Each scene shows the same named points in several views. A view is turned or mirrored, and shifted as a whole, has a little noise and may leave points out.
(in the rows, 128 means zero)

Scene 1
View 1
<31>: [137 117 114 128 119  64 131 112 128 174 108 129 123 182 145 107 128 154
  82 167 121  65 100 130 104 171 123 125 133 171 151 111]
<28>: [154 132 105 147 122 101 118 100 130 158 120 142 112 170 149 134 115 170
  87 151 106  87 108 109  94 162 124 123 139 154 149 120]
<102>: [ 51 127 107 155 150 131 156 113  95 107  91 122 171 166 159 119 119 130
  55 132 113 142 191 162 119  85 156 145 107 140 120 118]
<79>: [112 148 111 147 137 103 136  95 123 143 110 138 107 168 136  89 114 142
  67 135  85  99 137 108 123 138 158 125 149 142 131 127]
<267>: [107 121  97 127 124  98 129 120 123 131 120 109 151 177 166 131 127 151
  85 164 129 127 133 130 101 149 123 139 119 141 132 147]
<17>: [119 141  92 143 138 124 120 104 113 113 131 119 123 179 145 125 109 149
  87 137  88 137 145  99 121 136 152 132 154 117 119 157]
<86>: [127 135 107 156 129 133 122 107 129 136 113 146 130 150 168 149 112 172
  77 145 109 115 141 119  82 139 129 132 123 147 137 122]
<280>: [124 143 102 136 121 108 122 105 130 134 126 121 117 169 155 115 119 151
  85 151  99 116 129 105 107 154 139 132 143 136 129 147]
<204>: [110 147 104 151 127 137 124 113 138 123 113 138 134 137 180 148 115 169
  69 143 113 133 150 121  79 140 134 139 122 145 125 136]
<169>: [140 146  88 166 138 150 114  94 110 126 133 143 107 168 138 148  99 161
  92 124  77 131 144  90 106 126 145 123 155 116 125 144]
<195>: [108 142 111 106 107  86 129 126 157 131 116 100 144 146 192 135 138 166
  79 184 151 127 126 132  73 179 114 153 107 155 129 155]
<53>: [147 114  99 163 130 130 115 111 118 144 123 151 143 165 163 177 109 178
  92 145 113 111 131 127  76 133 109 124 124 146 150 110]
<133>: [114 114  87 161 148 129 131 107  88 119 122 130 150 192 140 144 110 147
  84 136  96 126 153 133 118 107 133 120 131 131 134 122]
<215>: [102 154  99 139 127 141 123 114 140 108 119 124 141 140 184 152 120 167
  78 152 120 156 156 115  76 143 134 145 124 126 116 158]
<62>: [ 78 144 116 141 138 113 150 107 117 124  95 121 137 158 160 100 124 136
  58 144 107 122 164 145 117 121 157 139 119 150 118 127]
<128>: [101 113  84 140 142 112 132 116  98 112 125 115 161 185 153 140 119 142
  90 151 111 134 154 134 117 123 129 135 125 127 129 142]
<239>: [100 150 112 131 121 106 135 111 145 135 108 123 127 145 174 115 124 155
  65 155 121 117 146 125  91 153 139 140 123 151 125 140]
<36>: [125  95 108 155 134  96 137 110 101 161 103 141 156 185 149 136 116 149
  79 145 121  84 135 155 103 129 115 121 112 168 154  86]
<96>: [ 93 140  92 140 130 139 129 117 130 105 119 117 154 150 179 156 120 162
  79 153 124 157 164 127  83 131 131 145 116 126 117 154]
View 2
<36>: [129 119 139 129 149 134 116 137  89 115 110 144 119 167 130 113  95 136
 152  78 144 181 145  93 144 143 132 115 136  92 156 168]
<215>: [159 101 172 125 128 182  97 140 122 152  89 120 157 147 120 135 119 135
 107 127 110 128 169  98 150 126 157 123 122 128 146 110]
<239>: [152 101 175 125 120 176 105 140 119 136  95 118 159 145 109 141 112 143
 120 120  97 143 159  84 143 122 160 110 131 127 156 114]
<204>: [148 108 174 133 138 173 104 145 127 145  95 119 156 147 111 134 113 130
 121 112 103 128 161  92 146 120 159 123 130 121 148 118]
<169>: [123 121 188 114 150 142 161 132 139 156 106 131 150 165 134 118 138 120
  85 134  95 105 143  81 122  95 139 103 133 101 135 160]
<17>: [135 103 176 107 134 152 137 130 113 167  95 138 139 164 149 119 139 134
  73 146 122 120 163  88 132 106 137 101 119 113 135 148]
<102>: [123  97 146 179 124 159 100 144  97 122  46 153 149 182 153 125  76 115
 104 142 144 156 213  89 179 104 136 121 131 120 127 150]
<62>: [140  96 154 140 110 162 106 133  96 126  70 144 149 166 137 137  99 141
 109 140 130 165 185  80 154 118 148 100 128 127 146 140]
<133>: [117 115 159 134 158 136 133 134 107 137  91 144 130 176 152 107 109 116
  98 120 138 134 170  97 144 108 128 114 126  95 130 170]
<195>: [178  97 159 103 125 190  63 135  98 155 113 120 135 130 112 138 126 153
 126 102 134 162 156 115 147 165 157 128 103 129 169  90]
<280>: [150 106 183  89 117 164 133 127 116 155 110 134 146 150 128 131 143 154
  92 135 102 137 139  82 120 123 149  91 121 119 155 135]
<86>: [140 117 166 128 145 159 118 143 122 133 106 123 149 149 111 124 110 132
 134 100 108 135 150  90 143 122 154 121 138 111 154 133]
<79>: [135 105 159  93 100 140 149 122  92 133  98 151 140 167 146 129 132 168
  95 144 120 170 149  67 121 123 140  66 132 116 160 165]
<53>: [132 129 168 131 174 148 120 143 121 138 123 123 132 151 111 114 113 119
 138  78 114 131 140 106 138 129 140 136 135  90 146 145]
<267>: [154 100 154 113 139 167  96 132  96 153 100 133 126 154 139 122 120 136
 115 113 147 155 171 111 141 146 142 122 110 111 151 129]
<128>: [136 104 157 129 148 153 112 134 101 154  91 141 125 168 152 114 114 122
  90 125 153 137 183 110 149 124 130 121 112 105 137 148]
<31>: [146 110 144  82 125 141 114 120  77 128 129 139 117 152 122 125 127 170
 146  87 133 190 121  88 115 164 141  88 126 104 181 153]
View 3
<133>: [118 104 125 112 130 155 153 142 161  86 156 131 119 152 121 148 121  95
 117 116 123 133  91 173 145 163 118 109 143 139 135 166]
<215>: [105 135 113  84  99 107 149 142 165  90  76 146 127 125 123 122 120 112
 104 107 142 130  90 173 124 140 126 129 138 120 153 139]
<17>: [ 88 111 132 107  93 157 130 135 160 114 128 157 121 132 115 137 105  90
  98 109 147 132  96 183 139 168 111 116 132 155 145 151]
<280>: [ 82 122 119 103  91 129 128 126 152 103 122 170 123 134 127 129 108 115
  91 119 134 132  96 168 129 152 112 138 127 137 156 150]
<267>: [102 130 103  97  99 135 158 144 154  86 131 155 127 137 135 140 135 129
 118 118 135 132 101 162 125 120 125 141 145 140 150 133]
<28>: [ 80 125  93 120 109 108 122 104 152  92 137 167 112 154 145 131 100 139
  89 132 117 134 109 146 135 161 122 144 102 129 155 174]
<62>: [103 120 141  97 119 128 151 177 138  66 111 160 122 129 114 136 120 108
 102 122 118 141  72 167 117 149 110 118 163 103 150 146]
<86>: [110 125 102 105 120 100 143 125 166  82 106 140 109 144 138 127 111 115
 104 119 121 135  98 158 135 161 133 124 117 115 145 165]
<102>: [131 109 150  97 139 147 176 198 144  54 120 132 125 134 106 145 137  87
 128 113 118 144  65 175 123 147 117  92 183 101 135 145]
<169>: [ 97 108 130 111 112 133 123 109 179 116 120 145 112 138 117 132  92  79
  90 106 142 136 101 182 148 198 116 104 104 145 136 176]
<204>: [114 131 111  91 111  97 148 137 169  85  82 136 118 130 128 121 121 105
 103 108 136 134  91 166 131 149 133 121 126 115 149 151]
<36>: [113 116  96 125 145 128 154 139 145  56 174 149 111 169 153 147 124 141
 116 136  97 136 100 134 129 147 126 131 136 108 145 173]
<31>: [ 65 132  89 127 110 120 128 122 127  73 165 192 113 156 154 137 109 161
  93 152 103 136 103 124 122 134 115 163 123 120 165 164]
<96>: [127 121 120  97 113 130 161 139 174  94 103 122 123 134 122 131 130  92
 124  98 146 129  94 182 136 153 131 108 140 140 135 149]
<79>: [ 71 113 139 119 109 130 116 143 138  88 132 183 118 135 116 135  91 109
  78 130 117 143  85 164 125 178 100 124 132 114 158 160]
View 4
<204>: [158 128 122 167 142 158 156 114 108 112  99 163 143 120 121 145 154 143
 144 115 124 180 117 107 138 114 171 111 122 123  86 153]
<128>: [151 129 121 158 155 118 124 116 128 114 137 171 144 133  94 136 142 130
 141 149  76 177 130 136 132 147 162 113 121 124  86 129]
<79>: [132 115 137 141 148 160 124 119 117  85 108 142 150 134 133 143 121 124
 114 114 102 172 127 147 164 118 142  66 141 143  95 102]
<133>: [147 118 130 157 156 121 122 104 106 115 144 167 135 143  93 116 150 132
 125 137  76 193 128 142 140 144 176  92 122 125  89 119]
<17>: [137 139 129 147 159 134 126 124 139 103 120 164 128 126 115 148 127 134
 126 157  88 186 109 131 154 151 135 103 138 150  75 118]
<169>: [143 124 140 149 168 142 147  99  99 103 114 154 106 131 116 116 140 143
 107 130 112 219  85 132 159 137 161  81 139 147  74 113]
<102>: [151 101 128 172 160 125 104 106  99  88 133 168 189 114  95 117 127 141
 184 126  88 164 154 150 125 119 195 122 109 103 113 124]
<239>: [150 123 124 164 142 172 151 121 117 102  85 150 152 116 128 157 144 140
 140 112 129 169 118 111 147 107 158 105 128 128  88 147]
<280>: [143 135 129 144 149 155 137 129 132 107 104 155 135 131 126 159 137 130
 118 135 103 179 114 124 155 129 141  91 136 148  77 130]
<28>: [148 133 125 139 127 162 146 129 123 131 108 148 119 151 123 156 163 119
  79 111  93 176 125 125 159 119 141  63 142 141  77 130]
<31>: [144 137 115 137 111 165 128 149 146 131 110 146 152 154 121 179 164 105
  75 108  76 142 155 135 161 118 129  56 141 139  81 121]
<267>: [151 143 117 157 135 138 131 134 141 120 118 170 149 132 107 166 153 123
 136 143  83 155 136 122 133 138 150 114 125 133  82 144]
<96>: [158 134 120 169 153 136 149 114 119 112 110 174 144 112 106 142 149 146
 166 140 111 181 112 106 125 134 176 134 112 122  78 158]
<53>: [165 135 123 163 128 143 163 114 106 148 119 163 114 148  94 136 190 129
  96 111  95 191 121 117 134 127 179  86 125 117  76 146]
<86>: [159 124 125 160 134 156 157 116 110 120 102 158 140 135 118 141 165 135
 116 108 111 182 123 112 142 117 174  87 124 125  85 145]
<36>: [156 120 119 154 120 139 128 129 115 142 134 160 154 160  93 147 178 115
  91 103  64 155 166 143 138 118 172  70 126 114  99 123]
<215>: [153 133 122 166 147 157 150 118 125 101  93 161 144 110 124 156 142 142
 156 129 118 174 115 109 136 120 161 122 126 129  83 150]
<195>: [156 148 104 159 118 161 154 146 158 130  82 171 153 116 121 198 161 124
 142 130 105 141 137  94 129 121 141 130 122 126  71 174]

Which points are out of place in each view (at most two, in the order of its rows)? Write none if all are in place.
view 1 => <215>, <239>
view 2 => <280>, <79>
view 3 => <96>
view 4 => <17>
